Each row is a point on a landscape with many valleys, with its height.
A ball rolls from a point to the lowest of its 2 nearest points, and stops where none of them is lower. Distance is the straight distance between rows; heights are no part of it.
mil: [  3  16   4  -5  21  18  18   1  -7   5  -2 -13  10  20 -21  -6 -10  12
  -6  -3 -16   7  -3  15  -4  -1]  (h 5.64)
mif: [  6  -3  -2  11 -18   2   2   0  12 -18 -18  13 -10 -23  18  15 -12 -14
  12  23   3 -12  -5   7  10 -15]  (h 2.49)
memu: [ -4 -10   3  11  -6  -3  -1  -7  -6   7  17  12  -2  -8  16   2   7  -6
   0  -6  21   1   2  -2 -10  19]  (h 6.53)
Rud: [ -7 -27  -1  14 -23  -3  -4 -13   7   0  11  10   7 -37  24  12   0 -11
  25   2  22 -12   3   2   4  -5]  (h 6.89)
fet: [  3  -4   0 -10  12 -19 -24 -11   7   6   4  -8   0   1 -19   0  18   6
 -29 -10  -2   4  -2 -25   7   4]  (h 3.80)
lalig: [ 22   7   7  13   9  12  -5  -6   4 -18 -16 -13   4 -15 -11   9 -10  -1
  -1   8   6 -13 -13  -5  15 -21]  (h 4.07)
bilup: [-17   3  -2  -4  -7 -18  -3   7   9   7  -6  21 -20  12  10   2   4  -9
 -17  17  -8  14   6   5 -15  17]  (h 4.20)
vul: [ 11  17  10   5  31   8   7  -9   3   1 -12 -14  -3   8 -24   6 -11   8
 -21   2   2   6 -10   4  -5   0]  (h 5.12)
ziz: [ -1  -7  -4  -9  -1 -15 -20  -2   2   0   4  -2   0   1  -6  -2  17   2
 -14  -5  -4  -1   0 -18   8   0]  (h 3.48)
Suv: [ -9 -15 -10  -7 -27 -14 -13   6  12  -7  -9  17 -14 -12  20  12   6 -10
   1  15  -5  -4   6  -2   8  -7]  (h 1.53)
keba: [  0   5  -2 -11   6 -11  -5  -6   8  -3 -11  -5  -3   7 -17   1  -1   4
  -9   1 -14   4   0  -4   6  -8]  (h 0.41)
fel: [-20   8  -6 -14   0 -14   9   8   7  10 -11  11 -11  24  -4  -3  -1   3
  -9  10 -24  15   8  11  -9   7]  (h 3.34)
mur: [ 25  11  15  23  25  16   1 -13   1 -11  -9 -14  -1 -12 -12  14 -10   0
 -15   3  27  -7 -16  -7   0  -3]  (h 3.88)
tupo: [ 10   1   4  17  -8   6   3  -6   6 -15 -11   7  -7 -19  11  14 -11 -12
   6  15  11  -9  -6   5   6  -9]  (h 2.85)
bug: [  3 -22  -2  14 -22   4  -3  -7   0  -5  12   2  12 -32  21   4   2  -7
  30  -5  20 -18   0  -6  11 -11]  (h 6.98)
Niv: [-8  6 -3  1 -4 -2  2  8  0 -5 -4  9 -8  8  8  3  0 -5 -2 10 -6  2  0  7
 -5  2]  (h 2.31)
Zarig: [  1   5  -1 -18  16  -1  10  -8  -1  10  -3 -14   5  21 -30  -9  -3  14
  -6 -14 -19  10   5   1   4  -2]  (h 5.55)
Gab: [  0  -2   4  10   3   9   5   0 -16   5  21   3   5   6  15  -5   6   1
   5 -14  20  -2  -2  -3 -11  15]  (h 6.37)
Zupo: [  2   9   0 -20  18  11  22  -6  -8  16   1 -15  10  29 -30 -12  -7  17
  -5 -15 -23  14   7  11  -1   4]  (h 5.25)
zitav: [ -2  -7  -8 -28  -6 -25 -21   2   4   5  -2 -14   8   3 -16 -13  14   5
  -3 -14 -21   0  10 -19  14 -11]  (h 2.32)
gose: [ 12   7   0 -15  15   7   9  -6  -2   2  -6 -22  12  10 -29  -9 -10  13
   2 -11 -17   1   0   3  11 -14]  (h 5.50)
vok: [ 15   9  -4 -16   1   1  10  -5  12  -8 -29 -13   2  -5 -25  -2 -24   8
   8   8 -29  -1   1  11  21 -24]  (h 1.99)
Sem: [-10 -11 -13 -20 -19 -10 -17  20  -7   1   9  -4  10   7  10 -14  20   3
  14 -14 -12  -7  11 -17   7 -11]  (h 2.95)
fol: [-13  -6   6  19 -11   8  14   1  -9   9  18  12   0 -14  22   0  -7 -13
  23   0  22   4   5  18 -20  17]  (h 5.21)
Zez: [  6  -1  -2   8 -15  18   8  12  -7 -15  -2   2   8  -9  15   2  -3  -4
  24   4   0 -16  -2   6  10 -17]  (h 7.18)
Sagoz: [ 11  12  10  12  23   3  -1  -9   0  -2  -2  -6  -5   3 -12   8  -2   2
 -22   1  14   4 -11  -4  -7   6]  (h 5.47)
kovir: [  0  -2  14  29   4  -1   2 -13   4  11   8  10 -16 -26   4   8 -15 -18
  -4   9  35  15  -3  12 -24  31]  (h 5.75)
mog: [  2  15  12  23   5  22  18  12 -13   3   5   8  -8  -3   9  -5 -17 -12
   6  10  16  12  -2  24 -24  27]  (h 5.74)
vopig: [ -8   2  -5 -16   3 -10  -3   3   1   3  -3  -4   2  17 -12  -7   7   5
  -4  -6 -17   4   5  -5   4  -6]  (h 1.16)
zudev: [-16  13   0  -3   3 -10   7  10   6   7  -8  14 -18  19   1  -3  -3  -5
 -15  16 -13  17   3  13 -17  18]  (h 3.84)
pezem: [  9   2  14  24  10  -1  -1 -14   0   4   6   6 -12 -19   2  11  -6 -12
 -17   5  33   8  -6   2 -16  26]  (h 5.87)
Tosab: [ -5   7   3  12  -8  22  20  17 -16   0  10  11   2   4  20  -2  -7  -6
  16   4   5  -1   1  22 -13  10]  (h 1.54)
dute: [ 25  15  14  18  33  20   3 -11   1  -8 -10 -23   5  -3 -22   9 -11   8
 -17  -1  16  -5 -16  -4   1  -9]  (h 4.25)
Fubuv: [-12 -27   2  14 -16  -8  -7 -18   8  11  20  11   6 -38  23  12   4  -8
  15  -1  24  -6   4   1  -3   8]  (h 6.80)
vita: [ -1 -10  -3  -5   6 -11 -20  -1  -6   9  22  -4   9   9   1 -13  25  10
 -12 -23   5   0   1 -28   2  12]  (h 4.28)
Rudut: [ -2 -21  -1  13 -10   5   0 -10  -8   6  27   5  14 -16  26  -5   8   2
  24 -18  26 -10   0  -7  -3   7]  (h 4.85)
kuzi: [ -8   5  -5  -7  -2  -1   2   8  -4  -3  -2   1   1  14   1  -2   3   2
   3   1 -12   0   1   3   1  -6]  (h 1.79)
zan: [ 28   4  11  20  12  24   0  -8  -5 -15  -5 -17  12 -15  -7   3  -8   3
   5  -2  18 -18 -14 -10  12 -16]  (h 4.39)
Futo: [ 18  11   4 -10  25  12  13 -13   0   3 -12 -25   7   8 -38  -2 -16  13
  -8  -9 -12   5  -3   4   9 -10]  (h 5.17)
nura: [ -3  -8  -3  -1  -9 -11 -12  -2   2  -3   5   9  -4  -5  10   5  13  -6
  -8   1   5  -1   2 -10   3   4]  (h 3.12)
Bazo: [ 15  16   3  -2  13  10  11  -5  12 -11 -28 -11   2  -5 -21   6 -24   7
  -1  13 -19  -1  -6  14  12 -19]  (h 2.64)
Tur: [ 23   2  15  27  14  12   0 -20   1  -6   0  -6  -1 -22  -1  14  -7  -4
  -7   0  34  -6 -13  -9   0   4]  (h 3.53)
Suvot: [ 21   3   8  20   2   2  -6 -15  14 -17 -18   2 -11 -25   1  19 -13 -10
 -10  19  16  -8 -13  -3   9  -9]  (h 2.98)
rupo: [ 22  12   6   0  19   4   1 -13  13 -12 -27 -20   2 -11 -30   7 -19   7
  -6   7  -8  -4  -9  -1  16 -22]  (h 3.26)
lef: [-11   0  10  25  -7  10  15   5  -7  11  15  12  -9 -17  17  -4 -17 -18
  21   8  23  13   4  29 -28  27]  (h 5.37)
Furok: [-12   1 -10 -25  -2  11   8  19 -16   9  13 -13  21  29  -5 -23   9  17
  18 -19 -26   0  10   4   2  -8]  (h 1.77)
pivu: [ 20  14   9   3  33  13   8 -14   4  -2 -14 -25   4   4 -33   6 -13  12
 -16  -2   1   2 -11   0   4 -10]  (h 4.73)
nales: [-15  -5  -3  -2 -13  -4   2  12  -8   4  11  16  -4  10  19  -1  11  -6
   3  -1   3   4   8   2 -10  13]  (h 2.26)
manuf: [ -4   6  -4 -16   7  15  11   9 -14   6  10 -13  18  25 -11 -19   3  15
  10 -16 -21   1   3   7   1  -6]  (h 2.28)
paz: [ -2 -17  -5   3 -13   0  -5   1 -10   1  23   4  10  -5  22  -7  14   2
  17 -19  15  -9   4 -13   1   4]  (h 4.69)
puz: [ 16  -1  11  25   2  12   5 -13   2 -11  -4   2  -3 -22   8  14 -13 -10
   6   8  25  -9  -9   2   1  -1]  (h 3.18)
Tupif: [  8   0  -1   2  -6 -12 -15  -9  19 -13 -20   9 -15 -18   2  14  -3  -7
 -13  21  -2  -5  -6  -6  12 -10]  (h 2.03)
roz: [-11 -20  -7  -7 -18 -19 -19  -1   5   7   9  16 -10  -7  16   8  22  -7
 -13   1   3   2   9 -14   4  14]  (h 3.47)
mezan: [-13   8  -4 -16   3 -22   3  -3  19   5 -20  10 -17  13 -10   3  -6   2
 -17  15 -23  14   5   7  -3   4]  (h 2.74)
Luder: [-16 -24  -1   9 -16  -8  -2  -8  -1  13  24  14   4 -20  26   3  10  -7
  15  -9  23   0   8   0 -12  15]  (h 6.68)
Fisuf: [ -8 -13   1  15 -12   9  10  -1 -10   4  21  11   6 -12  25  -1   0  -6
  25  -9  22  -7   4   8  -8   6]  (h 5.03)
zer: [  3   5  -6   5 -17  21  13  19  -4 -17 -12   5   6  -8  16   5 -11  -4
  24  15 -13 -15  -4  17  10 -20]  (h 7.29)
ruzaf: [  9  -9   0  13 -15  15   5   1  -7 -11   7   0  11 -17  17   1  -1  -5
  28  -2  15 -19  -3  -1  10 -14]  (h 7.08)
sot: [-24   0  -7 -15  -4 -10   2  15  -7  12   7   9  -2  31   5  -8  15   5
  -2  -6 -16  10  11   0 -10   9]  (h 4.21)
Lorub: [  2   8   7   8  17  20   8   4 -18   4  20  -6   9  18   3 -11   4   9
  -2 -13  13  -1  -7   0 -12  12]  (h 6.19)
sedat: [ -3 -13 -12  -8 -24  -9 -14   9   5 -11  -5   6  -4 -12  13   5   7  -8
  11   6  -4 -10   3  -8  13 -15]  (h 1.00)
razog: [ 21  12   8  11  18   6  -4 -12  11 -15 -23 -13  -2 -10 -19  12 -15   1
 -13  11   3  -5 -14  -3  11 -17]  (h 3.71)
tavu: [  3  -6  -5 -27   5 -19 -15  -2   0  12   6 -22  13  11 -23 -22  13  11
  -3 -24 -15   1   8 -23  11  -7]  (h 2.67)
Mab: [  0 -10  -6  -3  -3  -2 -12   3 -10   2  22  -1   9   5  12 -11  18   7
   5 -19   8  -7   1 -19   2   5]  (h 4.50)
Minif: [ -1   5  11  24   2   7  11   0  -7   6   9  11 -13 -12  10   1 -13 -15
   5   7  26  11   0  16 -23  26]  (h 5.56)
gadul: [-13  -8  -5  -9  -9 -23 -14   2   8   6  -3  17 -15   6   8   7  15  -5
 -22  10  -7   7   7  -8  -3  11]  (h 3.82)
Deri: [-15  -4 -14 -23 -14   6   3  26 -15   4   9  -7  19  21   5 -19  11  10
  24 -15 -25  -5  10   1   4 -14]  (h 2.21)
fudeg: [ -1  -3  -8 -22 -10 -18 -17   3   6  -3 -10  -9   3  -1 -11  -7   5   2
   2  -3 -20  -3   6 -11  15 -19]  (h 1.94)
Seke: [  6   0  -2 -13  10  -2  -8   0  -4   3   7 -20  13  12 -18 -15   8  12
   0 -18  -9  -3  -1 -13   7 -10]  (h 3.11)
zin: [  7  -6  -1  -5  13 -14 -25 -10   1   7  17 -11   6   2 -11  -7  23  11
 -25 -20   8   0  -3 -32   7  10]  (h 4.06)
Razi: [-13  -3 -10 -15 -10   1  -2  18 -12   0  11  -1  10  19   8 -12  15   7
  14 -13 -13  -3   8  -5   1  -6]  (h 2.60)
Sokil: [ -5  -5  -3   4 -12  -2   1   5  -2  -5   3  12  -5  -2  17   5   4 -10
   5   4   5  -3   1   2  -1   2]  (h 2.73)
nuz: [  8   6  11  15  14   0  -3 -11  -1   2   3   1 -10  -5  -3   9   0  -7
 -22   3  23   5  -9  -5 -11  17]  (h 5.69)
kizi: [-10   3  -4 -11  -4 -23  -9  -2  22   0 -22  17 -22   2   1   8  -2  -3
 -22  23 -16  10   1   2  -2   4]  (h 2.09)
Viri: [ 15   3   4   8   5  -9 -15 -15  17 -13 -18   1 -13 -20  -9  18  -4  -6
 -22  17   6  -3 -11  -8   9  -8]  (h 2.51)
Midel: [-27   4 -10 -15  -9  -8  10  22  -1   9  -4  15  -6  29   8  -5   5   1
   0   5 -24  12  11  12 -11   6]  (h 3.85)
kezo: [ -1 -13  -8   1 -29  -6  -5   3  13 -14 -13  17 -12 -23  25  16  -4 -14
  12  21   2 -10   1   3   9 -12]  (h 2.06)
kabez: [-21   3  -4   1 -16   0  12  21  -6   5   2  21 -12  13  22  -2   1 -10
   6  11  -4   8   8  17 -17  16]  (h 1.62)
divat: [  2   6   0  -7  12  14   3   5 -13   3  13 -14  16  19  -7 -16   7  14
   5 -17  -6  -4  -3  -4   0  -4]  (h 2.76)
fenu: [-21   5  -4 -19   8  -9   8   8  -7  21   8   2   4  39 -12 -15  13  12
  -7 -13 -21  16  13   1 -10  13]  (h 4.56)
zot: [  5  16   8   4  25  19  10   1 -12   3   6 -11   7  18 -12  -4  -3  10
 -10  -7   3   4  -7   6  -9   5]  (h 5.95)
lut: [  1  -5 -11 -14 -17 -12 -17  10   8 -13 -14  -2   1  -9   1   0   4  -4
  10   6 -15  -9   3  -9  16 -23]  (h 1.47)
gemo: [ -2  -4  -5  -9  -5 -22 -19  -7  18  -5 -16   8 -15  -7  -5   9   5  -2
 -22  15 -11   3   0  -8   9  -4]  (h 1.39)
Kipi: [-14   9  -3   6 -16  16  22  29 -12   3   2  18  -6   7  26  -2 -10 -10
  16  14  -6   6   4  29 -19  17]  (h 0.83)
silov: [  3   6  -6 -18   1 -10   1  -5  14  -5 -22  -7  -3   2 -21  -2 -13   6
   1   5 -26   1   4   4  15 -18]  (h 1.31)
nad: [-14   7  -2 -21  11   2  18   2  -9  20   6  -6   7  38 -20 -16   3  15
  -4 -16 -25  16  10  10  -8   9]  (h 4.86)

For each start below, name the point where the ball stops.
puz: sedat
mog: keba
pezem: pivu
vita: keba
Seke: sedat
kovir: keba
Rud: fel
zer: sedat
razog: keba
zot: fel
